Each row is a point on a tangle of strands that fork and nearly touch. The rows are in no order.
Two points are linked if the straight distance between their rows is under 11. Some points are linked to none.
q_369: [-2.39  0.33  0.11  1.94  3.46 -0.41 -4.99 -1.13  3.98 -3.06  2.85 -1.93
  4.95  0.96 -0.21  1.44 -0.09  5.01  2.11  2.66  1.72 -3.83  3.19]
q_227: [ 0.26  4.45 -0.60  3.85  1.18  3.49 -2.02  1.10  6.07  1.37 -0.38  4.13
  0.49 -3.03  3.02 -0.10  0.52 -2.01  1.46  1.11 -2.84  0.30 -2.74]
q_298: [-2.12 -2.74 -2.16 -3.91  3.00 -4.57  3.72 -3.64 -2.99  1.02  1.76 -3.87
  4.65  0.01 -2.02  0.87 -1.04  3.71 -0.09 -1.75  0.17 -2.07  4.79]
q_390: [-1.84 -1.85 -1.00 -3.34 -2.45 -0.56  3.67 -1.19  1.61 -1.52  3.82  0.15
  0.72  2.41 -0.56  4.33 -0.18  4.33 -0.06 -0.12  0.21  0.29  2.25]
q_738: [-3.53 -1.19 -1.30 -5.78  4.35  2.67 -3.42  7.67 -2.72  2.62  2.91  1.69
 -1.69 -2.06 -1.27  1.25  2.84 -1.97 -0.89  2.98  2.98 -0.26  0.79]
q_194: [ 0.55 -1.09  2.37  1.97  0.11  2.51 -2.02  2.71  3.34 -2.72  2.58  1.12
 -1.49  5.57 -2.64  1.54  1.11  2.40 -0.87 -0.22  0.28 -1.86 -2.00]
q_204: [ 0.58  1.23 -0.56 -3.87  3.26 -0.12  2.88  4.62 -3.90  0.52  4.12 -0.76
 -3.41  4.74 -2.91  0.35 -0.80 -2.12 -5.10 -2.05  0.45 -1.15  1.01]
q_387: [ 0.08 -4.98 -0.56 -1.61 -0.29 -2.38  1.09 -2.91 -4.65  1.95 -4.33 -3.44
  1.06 -1.92 -4.25 -3.27  1.22  0.49 -0.10  0.12  3.48  0.11 -0.76]
q_726: [ 3.67  3.83  2.88  4.41 -0.91 -0.61 -2.64 -2.36  2.96 -2.56  0.58  0.26
  0.18  0.23  4.23 -1.02 -2.55  0.16  3.00 -2.20 -4.39  0.25 -1.32]
q_895: [-0.22 -0.37 -0.43 -2.61 -2.26 -1.09 -0.44 -0.34  1.88 -1.00  4.30 -1.32
  1.60  1.69  2.07  4.90  0.49  5.99  1.91 -1.98  0.81 -2.39  2.78]
q_676: [ 1.42  0.53  1.57  0.23  0.61  0.28 -4.81  4.84  4.02  0.30  1.89  2.68
 -1.02 -0.33  0.51  6.12  3.26 -1.97 -0.96  0.07 -3.85 -4.03 -2.52]
q_427: [ 6.04  0.92  0.67  3.14 -1.04 -0.03  1.51 -0.89 -0.51  1.31 -3.38 -0.17
  2.01 -0.14 -1.97  2.63  4.62 -4.65 -0.99 -3.63 -0.08 -0.20 -2.11]
q_126: [ 1.06  2.84 -1.35 -1.02  1.27  4.65 -0.95  4.54  3.90 -3.33  4.55  1.55
 -1.58  1.09  4.33 -0.37  0.46 -2.67 -1.51  0.81  1.28  2.22  1.27]
q_202: [-1.14 -2.56  0.28  3.17  0.99 -1.62 -0.13 -3.75  4.92 -3.87  0.75 -2.29
  6.38  3.22 -1.39  3.03  0.48  3.33  1.07  1.75 -0.14 -0.13  1.70]
q_830: [-2.07 -1.95  1.97 -3.18  2.38  3.25 -2.43  6.52 -2.82  2.97  1.89  2.70
 -2.67  0.91 -3.53  0.30  2.25 -2.68 -2.21  1.75  2.24 -1.85 -2.86]
q_662: [-1.61  1.31  0.60  2.10  4.01 -1.32 -4.86 -0.38 -2.63  1.64  0.90 -3.05
 -0.98 -2.15 -1.89 -7.68 -0.97  0.44  1.51 -0.61  1.77 -4.68 -1.31]
q_15: [ 4.30  0.25  0.97  3.41 -0.56 -0.48 -6.01  1.12  5.70 -0.80  0.06  0.90
 -0.19  0.63  2.00  6.42  2.95 -0.13 -0.24 -0.37 -6.85 -2.40 -2.95]
q_254: [ 1.78  2.99 -1.62  4.29 -4.55 -1.60  8.17 -2.86 -2.05 -0.73 -4.90  0.12
 -0.71 -0.85 -1.16  0.17  0.75 -6.96 -0.63 -2.57 -2.34  4.16 -1.38]
q_140: [-3.47 -5.66  1.74 -5.76  0.00  0.97 -0.61  3.25 -4.67  2.48 -0.07  0.84
 -2.13  1.69 -5.13  1.70  2.35  2.46 -0.90  2.30  3.17 -0.04 -2.40]
q_221: [-4.23 -0.58 -4.65 -2.74  5.66  1.75  0.01  3.54 -0.38  4.55 -2.74  2.13
 -2.54 -1.93 -1.78 -6.65  0.71  4.76 -1.34  1.93  4.47 -1.34 -0.69]
q_754: [-2.91 -5.25  0.77 -3.92  0.85 -1.82 -0.93 -0.04 -4.45  2.65 -3.07 -1.47
  0.80 -2.38 -4.85 -1.10  1.74  1.51 -0.33  2.79  2.90 -2.07 -2.05]
q_233: [ 0.49  1.14  5.03  1.80 -2.07 -4.20 -2.63 -0.16 -1.93 -1.19  4.09 -1.30
 -2.20  4.00 -1.47 -2.40 -4.41  1.29  0.48 -3.67 -3.11 -4.04 -1.23]
q_867: [ 3.93  3.10 -3.15  3.86 -1.30  3.31  1.70 -2.96  0.56  4.04 -4.14  0.29
  1.03 -1.94  0.75 -4.72  3.05 -0.50  2.89 -4.32  5.23  1.85 -1.54]
q_983: [-3.87  1.63 -2.54  4.06  7.26  0.67  0.91  1.08  4.47 -2.64  2.64  0.37
  1.42  2.62 -2.46 -3.88 -1.50  0.10 -0.52  2.88 -1.08 -0.67  1.70]
q_472: [-3.37 -0.60  4.06  0.00  3.30 -0.57 -4.59  4.22  2.43 -4.05  5.25  3.80
 -2.45  2.97  3.57  1.81 -4.27 -0.51 -0.95  3.92 -3.00  0.60  0.77]
q_95: [ 3.56  3.57 -3.88 -0.58 -1.07  1.48  5.18  0.81  2.88  0.90  1.20  0.24
 -0.30 -0.49  4.27  2.86  1.65 -4.12 -2.09 -2.71 -0.24  3.20  1.80]
q_274: [ 1.60  1.39  1.12 -2.83  0.12 -0.51 -1.77  1.68 -3.18  3.93  1.12 -0.20
  0.72 -3.78  1.50  3.95  1.77 -2.05  0.60 -3.27 -0.80 -2.44 -0.20]
q_884: [ 0.90  4.32  0.75  4.07  1.30  0.99 -0.60  0.92  4.42  4.31 -0.42  3.25
 -0.81 -0.27 -0.50  0.51  1.19 -0.30  1.64 -2.87 -3.80 -2.28 -3.42]
q_912: [-3.36  1.61  0.76  3.41  8.42 -1.42 -1.21  0.68  2.23 -1.41  2.46  0.66
  0.79  0.78 -0.86 -5.73 -3.29 -3.62 -0.59  3.04 -3.75 -1.01  1.16]
q_831: [-0.60 -0.67  1.40  1.31  1.10  0.45  1.19  0.63 -0.42 -7.36  1.03  2.91
 -2.13  3.48  1.35 -2.39 -5.12 -3.07 -3.36  2.95 -1.24  5.65  0.40]
q_664: [ 2.01 -4.01  2.90  2.29 -2.79 -2.33  1.54 -4.99 -0.26 -5.89 -1.48 -4.07
  3.01  1.30 -0.14  0.93 -2.17 -4.87 -0.80  1.51 -0.94  3.86  1.62]
q_410: [ 2.04  5.04  1.86  3.20 -4.12 -0.82  2.17  2.14 -1.80 -1.60 -0.86  3.22
 -6.72  2.53  2.42 -3.48 -4.17 -3.33 -0.94 -2.50 -5.40 -0.08 -3.31]
q_388: [ 1.01 -0.75  1.21 -3.02 -7.60  1.17  4.12  0.94 -3.10 -1.52  1.68  0.90
 -5.75  4.40 -0.23  0.86 -0.97  1.72 -2.30 -1.47  1.67  2.51 -0.66]
q_970: [ 1.79  0.26  4.91  1.74 -0.23  1.29 -6.54  0.32  0.08  1.74  0.13  0.09
  2.64 -2.60 -0.87  1.39  2.97  0.29  3.04  0.41  0.53 -5.16 -3.30]
q_212: [ 5.23  1.40 -2.53  4.26 -1.51  1.55  1.38 -0.16  7.97 -2.92 -1.90  1.46
  1.12  3.35  1.39  4.03  3.91 -1.03 -1.71 -0.81 -2.23  1.73 -0.75]
q_683: [ 2.95 -2.30 -0.28 -0.01  1.00 -2.01  1.83 -1.72 -4.78  1.30 -1.97 -2.02
  1.49  3.20 -5.24 -4.38  1.00  0.28 -1.35 -2.23  4.18 -1.13 -0.07]
q_894: [-1.55  2.50  0.32  1.24  0.96  1.25  2.52  1.93  1.65  5.09 -0.15  5.07
 -2.99  0.98 -4.25 -1.35  0.53  1.09  0.36 -2.22 -2.33 -3.01 -4.25]
q_93: [-1.62  1.93 -2.65  1.75 -0.12 -0.34  3.21 -4.31  0.93  3.29 -1.59 -1.89
  2.02 -5.78  1.08 -1.84  0.03 -0.63  2.38 -1.01 -0.05  3.20  1.42]
q_706: [ 1.74 -2.76 -3.13 -3.27  5.71 -0.28 -1.02  4.14 -4.61  4.11 -4.94 -2.63
  5.40 -0.48  1.83  2.39  0.89  3.28  0.12 -1.73  4.22 -2.16  5.99]
q_310: [ 0.66  0.19  2.60  3.88  0.36 -2.82  2.37  0.02 -0.08 -1.38 -1.94  1.73
  0.57  1.41 -3.59  1.09 -1.18 -4.39 -2.44  0.12 -7.35  0.80 -3.14]
q_875: [-0.37  2.65 -2.05  1.88  0.83  5.76 -1.99  1.55  5.43 -1.25  0.62  2.61
  1.54 -2.78  3.55 -0.17  0.96 -2.54  0.92  3.64  0.26  2.22 -0.46]
q_675: [ 1.50  4.73  1.46  0.04 -4.39  0.63  2.78 -0.43 -3.20  1.68  0.61  0.76
 -3.62 -1.96  1.93 -3.76 -2.55 -3.28  0.86 -3.14 -1.54  1.29 -1.85]
q_807: [ 3.51  2.88 -0.96  4.09 -0.71  2.79  3.02  0.47  1.04 -0.15 -1.51  2.35
 -2.84  5.18 -4.21 -5.29  1.27  0.93  0.19 -3.66  4.06 -1.23 -3.10]
q_980: [-5.45 -0.72 -0.14  0.80  0.74  3.27 -4.90 -1.07  3.50 -2.83  1.03  1.61
 -1.21 -3.64  3.03 -5.42 -2.60  1.75  3.66  6.59 -0.04  2.52 -0.47]
q_321: [-5.04  0.08 -0.02 -4.50  2.80  0.20 -5.66  3.82 -2.21  3.06  2.08  0.80
 -0.55 -6.21 -0.27  0.55  0.97 -1.94  2.20  5.02  0.84 -1.89  0.18]
q_257: [ 4.81 -0.63 -2.17  0.37  0.32  1.84  4.27  0.75 -1.82  4.06 -5.30  1.07
  1.92  1.14 -2.48  1.44  4.09 -3.88 -1.81 -4.17  3.85  1.25 -1.30]
q_540: [ 4.25 -0.65 -2.86  1.55  0.16  2.90  1.92  2.09  6.81 -3.25  1.14  0.21
  1.16  4.62  1.11  5.14  5.48  0.18 -2.79 -0.70  2.70  0.86  1.39]
q_681: [-2.92 -1.31  0.40  1.01  3.86  2.84 -3.92  2.35  1.85  0.25  0.50  0.61
  1.55  2.36 -4.25  1.53  5.13  6.40  0.94  2.59  5.11 -3.92 -1.19]
q_818: [-2.08 -3.30  0.04 -3.53 -4.38  0.67  4.19 -1.72 -1.05 -2.03  1.44 -0.42
 -2.84  2.33 -1.47  0.17 -1.33  2.78 -1.04  2.01  2.43  3.19  1.37]
q_441: [ 0.52  2.75  0.45  2.45  2.76 -0.01 -3.27 -0.87 -2.72  4.55 -1.83 -1.93
  0.35 -4.02 -0.60 -5.90  1.24  0.80  3.32 -2.48  2.70 -3.57 -1.75]
q_294: [-2.46  0.76 -3.99 -4.91  3.68  0.54  1.28  1.09 -0.91  0.54  3.59 -1.68
 -0.11 -0.96  0.36 -2.41 -0.92  0.15 -1.24  1.61  3.08  1.00  3.98]
q_624: [ 1.42  1.79  0.34  5.39 -4.93 -1.85  5.59 -4.02 -1.21 -4.17 -5.01  1.61
 -0.04  2.18 -2.34 -2.10 -1.05 -4.54  0.55 -0.75 -2.74  4.20 -1.09]
q_443: [ 0.10  0.90 -0.45 -2.41 -0.55 -0.78 -3.01 -0.80 -1.99  4.27 -1.57 -0.64
  4.32 -5.67  4.36  5.81  2.54  2.85  3.89 -2.02  1.99 -2.52  2.38]
q_426: [ 2.49  2.21  3.60  4.33 -4.63 -1.58  0.71  0.59 -1.41 -5.90 -1.07  3.33
 -4.96  6.12  2.53 -2.46 -4.55 -1.88 -0.99 -1.16 -2.63  0.55 -3.29]
q_327: [-0.09 -1.91  2.63  2.02  0.38 -2.31  2.15  1.74  2.98 -2.81  2.10  1.78
 -1.49  6.84 -4.15  4.25  0.51  2.20 -3.83  0.12 -4.84 -1.71 -2.01]
q_550: [ 5.69  1.33  1.18  1.54 -2.45 -2.56 -0.96  1.78  1.18 -4.79  1.80 -1.02
 -4.59  3.96  3.80  3.17 -1.45 -0.67 -3.09 -2.06 -6.84 -1.49  0.92]
q_98: [-1.55 -2.06 -4.23 -2.76  4.83  0.60 -2.26  2.56 -2.58  4.47 -6.63 -0.38
  4.44 -1.29  1.17  0.47  1.99  6.07  1.16  0.90  5.51 -1.62  3.89]
q_215: [ 0.50 -0.91  3.67  1.19 -3.88  2.62 -4.75 -1.58 -1.72 -1.81 -1.34 -0.13
 -2.34 -2.84  0.49 -7.04 -2.37 -0.63  3.35  2.01  2.39  0.80 -3.70]
q_846: [ 3.98 -1.84 -2.23  0.84  4.20 -0.05  0.15 -0.45 -1.78 -0.38 -1.18 -3.60
  4.36  1.69 -3.06 -0.81  3.38  0.14 -1.10 -2.04  6.84 -2.81  1.15]
q_702: [-3.04  1.17 -0.47 -0.75  4.57  1.28 -2.58  4.14  0.36  3.44  1.34  2.68
 -0.51  2.63 -2.03  1.65  1.69  7.38  1.01 -1.18  3.26 -6.50 -0.36]
q_136: [ 1.70 -1.52  1.15 -2.35 -5.11  3.40 -1.89 -1.55 -2.94 -0.40 -1.01 -2.72
 -3.73 -2.19  0.17 -5.90 -0.33 -0.45  1.84  0.27  5.72  1.64 -1.72]
q_175: [-3.15  0.90 -2.68  0.56  1.24  1.33 -0.46 -3.86  1.26  1.80 -1.95 -1.44
  1.95 -7.84  0.48 -3.90  0.15  0.00  1.27  3.13 -0.01  3.71 -0.31]
q_419: [-1.95 -3.46  0.86  0.75  1.33 -1.59 -0.84 -4.26  0.02 -6.11  0.41 -3.03
  2.76 -1.17 -0.03 -1.97 -3.92 -2.80 -0.25  5.71 -1.19  4.65  1.69]
q_112: [ 2.56 -1.61 -1.59  0.03  2.89  0.23  0.94  1.09  1.52 -0.85  0.81 -1.28
  4.22  3.17 -1.98  3.70  4.15 -0.60 -2.47 -0.37  3.50 -1.63  1.47]
q_288: [ 3.50 -2.22  2.33  2.94  0.03 -2.79 -4.08 -1.33  4.45 -3.75 -0.05 -0.13
  3.28  1.33  0.85  7.41  1.00 -0.55 -0.68  1.64 -6.20 -0.97 -1.30]
q_796: [-5.42  0.71 -0.42 -3.16 -1.10  3.81 -1.55  1.47  1.50 -2.78  3.73  1.99
 -4.44 -0.84  2.34 -4.42 -4.75  0.60  0.75  4.77 -0.40  2.74  0.76]
q_594: [-1.01 -2.05 -5.02 -4.29  6.45  1.31 -1.92  3.45 -2.05  2.12 -5.52 -1.67
  0.77 -2.28 -0.37 -3.51  2.93  4.18 -0.94  1.85  7.02 -1.03  1.26]
q_795: [ 1.18 -1.82 -1.23 -6.04  1.69  0.55  4.61  4.51 -5.23  1.66  1.27  0.40
 -2.58  3.96 -1.23  1.72  0.75  1.47 -4.78 -2.33  3.71  0.98  2.13]
q_109: [ 2.31 -1.16  1.86  5.84  0.13 -4.75  0.19 -1.04  3.27 -4.75 -1.04  1.55
 -0.63  6.95 -2.56  1.62 -1.89 -0.77 -3.28 -0.18 -7.85 -0.65 -2.33]
q_373: [-3.35  0.54  0.29 -4.69  0.58 -1.00 -5.41  1.88 -3.46  1.62  1.53 -3.19
 -2.01 -5.75  1.79 -2.08 -1.14  1.26  3.15  2.77  1.81 -1.86  1.72]
q_883: [ 2.09  4.12 -1.46  0.88 -3.77 -0.02  3.34 -3.57  2.30  4.91 -0.18  1.24
  0.47 -1.90  3.41  2.99  0.10  3.32  2.55 -5.47 -1.68  0.06 -0.53]
q_409: [-0.72  0.71  3.92  2.26 -2.73 -2.18  0.39 -1.22  0.61 -1.29 -1.62  3.12
 -0.51 -1.72 -0.30  2.55 -2.55 -4.65 -0.93  1.77 -8.35  2.05 -3.99]
q_858: [ 1.31 -3.61 -2.59 -5.55 -1.23  0.26  7.62  1.22 -6.08  2.33 -1.36 -0.23
 -2.06  2.07  0.59  0.43 -1.53 -0.73 -3.14 -2.12  3.38  2.33  3.35]
q_522: [-1.53 -1.21 -2.21  0.07  1.77 -3.58  4.16 -5.04  0.80 -1.43  2.43 -3.78
  3.03  2.05 -3.33 -3.62 -3.04  3.62 -0.43  0.09 -0.63 -0.71  3.37]
q_411: [ 3.44 -3.94  1.70  2.69 -7.08 -1.87  3.87 -5.03  0.02 -4.28 -2.02 -3.14
  1.53  1.20  1.91  3.85  0.09 -2.47  0.84 -2.31  1.97  2.54  1.00]
q_345: [-3.87  0.59 -4.63  1.32  5.86  1.25  1.62  0.34  2.02  2.28 -0.60  0.06
  0.40  0.20 -3.53 -6.75 -0.23  3.13 -0.52  2.46  2.39 -1.65  0.57]
q_247: [-4.41 -2.20  3.85 -0.58  1.31  0.30 -2.94  2.39 -1.20  0.07 -0.03  2.30
 -0.69 -2.42 -3.29 -1.81 -1.52 -5.74 -0.03  5.20 -3.16  0.54 -2.94]
q_793: [-4.09 -2.59 -4.22 -5.85  4.56 -3.12 -1.83  0.05 -3.63  4.20 -5.17 -3.73
  2.70 -9.18  2.53  0.10  1.63  0.52 -0.03  3.06  1.86  0.87  4.14]
q_318: [-3.05 -3.29  4.13  0.35 -4.39  0.03 -0.40 -2.09  1.56 -2.85  1.13  3.56
 -0.39  3.01 -2.64  0.29 -3.75  2.88  0.20  2.66 -4.12  1.71 -2.32]
q_538: [ 3.25  2.01 -2.58  1.30  0.41  0.75 -0.79 -1.73 -3.15  4.49 -4.60 -1.39
  1.47 -2.92  0.85 -4.82  2.20  0.31  2.59 -3.45  5.55 -0.31 -0.27]
q_886: [-2.45  4.15  1.28 -0.32  1.24 -4.23  1.26 -1.63  0.25  2.79  4.24 -2.35
  2.31 -4.80  1.70  1.77 -2.80 -0.46  0.80 -2.33 -6.36 -0.65  1.53]
q_260: [-6.07  1.00 -2.41  0.40  1.93  0.57 -3.35 -1.57  2.74  0.23 -2.05 -0.66
  0.23 -6.80  0.20 -6.01 -0.22  1.74  2.56  5.36 -0.24  1.08 -1.05]
q_605: [ 1.77 -0.90  3.21 -1.27 -3.26  2.30 -1.93  0.82 -1.38 -7.71  3.00 -0.90
 -4.04  4.52  3.70 -0.74 -3.06 -3.14 -2.04  1.99  1.03  4.85  1.70]
q_593: [-2.75  1.76 -2.15 -3.15 -0.63 -0.86  4.98 -0.47 -1.53  5.98 -0.04  3.19
 -0.46 -0.84 -1.77 -0.01 -1.79  2.47  0.76 -1.80 -2.31 -1.40 -0.83]
q_148: [ 6.12 -0.89  1.67  0.68 -7.79 -0.05 -0.03  1.02  0.70 -6.07 -0.34  0.73
 -5.57  3.66  4.84  4.80 -0.36 -1.37 -3.31 -0.50 -3.80  1.95 -1.18]
q_108: [-2.67  0.57  2.72  1.76  3.44 -0.45 -2.89  0.19  2.87 -2.28  2.80  2.88
 -0.52 -0.45  2.77 -1.22 -5.65 -3.06  0.14  2.89 -5.96  1.42 -0.01]
q_737: [-0.68 -1.78  2.53  1.30  0.61  5.13 -3.05  2.23  3.44 -2.53  0.82  1.50
  0.35  3.64 -3.16  1.78  3.97  4.03  0.73  2.05  4.22 -0.95 -2.71]
q_824: [ 5.32  2.13 -0.75  4.04 -3.51 -0.56  2.82 -1.20  3.34  1.50 -3.42  0.47
  0.44  0.78  0.06  4.61  4.74 -2.85 -0.98 -3.86 -3.30  0.09 -2.50]
q_75: [-3.40 -1.72 -4.14 -5.01  3.00 -1.34 -1.63  0.16 -1.27  2.71  0.14 -2.61
  3.06 -8.23  4.35  3.67  3.39 -3.41  1.84  3.05  3.81  2.00  5.12]
q_762: [ 2.89  1.49  0.74  0.71  0.42 -1.71  2.21  1.47 -1.22 -1.82  1.81 -0.41
 -1.34  3.25 -2.45 -0.97 -1.30 -4.11 -2.97 -1.06 -2.22 -0.53 -0.70]
q_263: [ 3.51 -0.04  0.46  1.93 -4.32 -3.25  3.62 -3.58  1.48  3.32 -2.37 -1.07
  1.61 -0.02  0.90  7.02  2.69  2.42  0.78 -6.11 -2.03 -1.33 -0.05]
q_838: [ 2.56 -0.18 -0.33 -1.12 -2.51  2.65 -1.45 -1.18 -2.29 -1.54  1.24 -3.82
 -0.64 -2.97  2.34 -3.02  0.38 -4.15  0.18  0.15  4.16  1.98  1.68]
q_630: [ 1.23  4.29  1.69 -1.62 -2.04  0.88 -1.32  0.86 -3.57  4.81  1.26  0.23
 -2.09 -5.53  2.83 -0.20 -0.75 -2.75  2.14 -2.44 -1.99 -1.10 -1.14]
q_975: [ 3.22  3.79  0.08  3.90 -2.02  3.00  0.02  2.72  3.52 -1.38  0.97  3.00
 -4.85  6.33 -0.01 -1.82  0.38  2.47 -0.65 -3.43  0.12 -2.07 -2.05]
q_24: [-0.60  2.21  2.44 -0.19  0.18  1.32 -7.86  4.32  2.57  3.10  1.63  2.51
 -0.70 -2.14  0.92  3.46  3.43 -0.81  2.41  1.02 -0.98 -4.77 -2.93]
q_701: [ 3.22 -3.03  2.04  1.48 -5.14  3.89 -2.79 -1.65  3.92 -5.09  0.49  0.35
  1.30  2.29  2.79  3.11  1.47  0.70  0.80  0.17  2.79  3.67 -0.51]
q_712: [ 2.18  2.44 -0.30 -3.63 -1.94  3.48 -0.89  3.45  0.97 -5.49  5.23 -0.42
 -4.29  2.17  5.78  0.38 -1.19 -2.60 -2.08  0.65  0.03  3.61  2.80]
q_40: [-0.71  1.51  2.13 -2.66 -4.48  0.24  2.94  1.91 -0.10 -0.92  4.69  2.31
 -5.77  5.36 -0.08  0.20 -4.56  4.19 -1.39 -1.50 -2.01 -0.74 -1.52]
q_178: [-0.56 -1.63 -1.61 -4.46  0.16 -0.18 -4.11 -1.21 -2.92  0.66  1.22 -5.54
  1.29 -6.67  2.83 -1.31  1.91 -3.00  0.85  2.07  3.88  0.09  3.78]
q_21: [-3.82 -0.40 -1.44 -0.98  4.22 -1.34 -5.41 -0.13 -0.77  0.03 -0.52 -1.93
  3.45 -2.12 -3.49  0.66  2.30  4.65  2.03  3.56  4.08 -5.35  2.03]
q_750: [-2.05 -0.21  2.52 -0.17 -3.26 -0.42 -0.76 -2.39  0.33  1.81 -0.48  1.01
  2.26 -5.75 -0.22  3.63  0.31 -3.60  1.25  1.61 -4.44  2.51 -2.29]
q_792: [ 2.47  0.85  1.95  4.65 -4.66 -0.88  3.92 -2.83 -1.04 -6.67 -3.22  2.54
 -2.58  6.31 -1.02 -3.25 -3.03 -1.49 -0.65 -0.95 -0.44  3.54 -2.14]
q_935: [-2.01 -1.41 -2.75 -5.13  4.70 -1.39  1.10  1.93 -5.62  8.34 -5.39 -1.21
  2.27 -6.94  1.53 -0.31 -0.02  1.18 -0.52 -0.57 -0.18  0.70  2.16]
q_642: [ 1.13 -2.88  3.18  4.16 -2.26 -3.42  0.31 -4.58  3.82 -2.27 -1.29 -1.32
  5.54  0.71 -1.15  6.01  1.00 -0.27  0.46  0.09 -4.56 -0.40 -0.34]
q_878: [ 0.03 -2.59 -3.86 -2.83  4.86 -1.99  4.41 -1.12 -4.21  4.13 -2.22 -3.11
  4.81 -0.77  1.05  1.46 -0.23  3.25 -1.14 -3.51  2.03 -0.70  5.69]
q_768: [ 1.17 -0.67  0.13  0.94 -3.67 -2.91  1.42 -6.55 -0.01  1.14  0.39 -5.55
  3.41 -3.25  5.48  3.43 -1.14  0.64  3.76 -5.09  1.03  1.10  3.44]
q_904: [-2.62 -0.83 -1.68  0.37  2.84 -3.32  1.57 -4.28  1.29 -3.81  1.44 -4.60
  3.21 -1.60 -1.63 -4.13 -2.00  0.21 -0.17  3.13 -1.25  1.56  4.43]
q_798: [-2.44 -1.31 -2.78 -4.35  0.71 -0.07  2.70  0.18 -3.42  7.28 -3.84  2.91
  1.28 -5.50 -0.26  0.86  0.27  0.94 -0.49  0.00 -1.79  0.81 -0.84]
q_29: [-0.08 -0.05  3.24  0.74 -0.50 -3.10 -1.56 -3.04 -3.47  0.58  2.80 -3.32
 -0.57  0.34 -1.37 -5.06 -3.52  0.55  2.18 -1.64 -1.44 -2.60  0.23]
q_566: [ 6.02 -1.64  1.52  1.61 -8.12 -1.23  3.16 -2.97  0.98 -5.88 -0.86 -0.83
 -1.29  4.42  3.49  4.68  0.45 -2.81 -2.64 -1.75 -0.71  2.00  0.68]
q_97: [ 2.48  4.40 -3.27  1.17 -1.33  3.97  3.50  0.62 -0.39  2.49 -2.20  2.86
 -3.41  2.00 -0.91 -4.58  1.53 -1.36  0.50 -2.62  3.99  1.08 -2.73]
q_602: [ 2.35 -1.67 -3.31 -0.60 -2.07  0.92  8.25 -1.94 -2.10  2.75 -4.27 -0.56
 -0.65  0.44  0.35  0.20  0.62 -2.85 -1.61 -3.15  4.68  3.59  1.20]
q_539: [-3.39 -3.38  0.62  1.29  2.36 -0.93  1.30 -2.15  0.13 -5.93 -0.16  0.76
 -0.13  2.19 -2.23 -5.47 -5.48 -2.84 -1.73  5.40 -2.30  4.84  0.05]
q_59: [-4.85  1.53 -0.40 -3.98 -2.33  1.86  2.31  1.15 -0.05  0.96  4.28  2.56
 -5.80  0.85 -0.38 -4.11 -4.96  3.41  1.25  0.99 -0.90  0.94 -0.27]
q_302: [-0.82  1.09  1.22  4.18 -2.87 -1.74  1.94 -6.16 -0.01  2.67 -1.83 -2.12
  2.63 -4.27 -0.07  1.28  0.28 -2.18  2.01 -1.63 -3.06  4.04 -1.23]
q_192: [-2.35  0.62 -0.13 -2.41  0.33 -2.76 -3.45 -0.19 -1.24  2.65  1.81  0.17
  4.39 -1.60  2.43  6.22  1.16  6.89  3.19 -0.80  0.33 -4.89  3.55]
q_720: [-5.65 -0.89  1.85 -4.46  3.88 -1.04 -3.12  4.50 -2.00  3.01  3.01  2.40
 -0.49  1.52 -2.45  3.76  1.00  5.52  0.58  1.47  0.45 -6.07  0.81]

A fork is a point with three links, a tip a point with one. Leave the first point through the second and follow the links. Name the first fork or tip that comes.
q_630 / q_675: q_254
q_441 / q_538: q_194
q_798 / q_593: q_419
q_140 / q_830: q_178
q_895 / q_390: q_310
q_970 / q_24: q_681
q_807 / q_97: q_233

Follow the links from the first point to the second, and from the first to the third. Name the last point that the two ways share.
q_798 / q_215 / q_321: q_178
q_126 / q_550 / q_298: q_419
q_204 / q_662 / q_390: q_310
q_662 / q_720 / q_93: q_194
q_720 / q_109 / q_970: q_681
q_912 / q_411 / q_831: q_419

A fork is a point with three links. Follow the links from the first point to the second and name the forks in between, in order.
q_884 / q_878: q_419
q_321 / q_894: q_178
q_662 / q_750: q_194 q_310
q_369 / q_327: q_681 q_194
q_642 / q_427: q_681 q_194 q_310
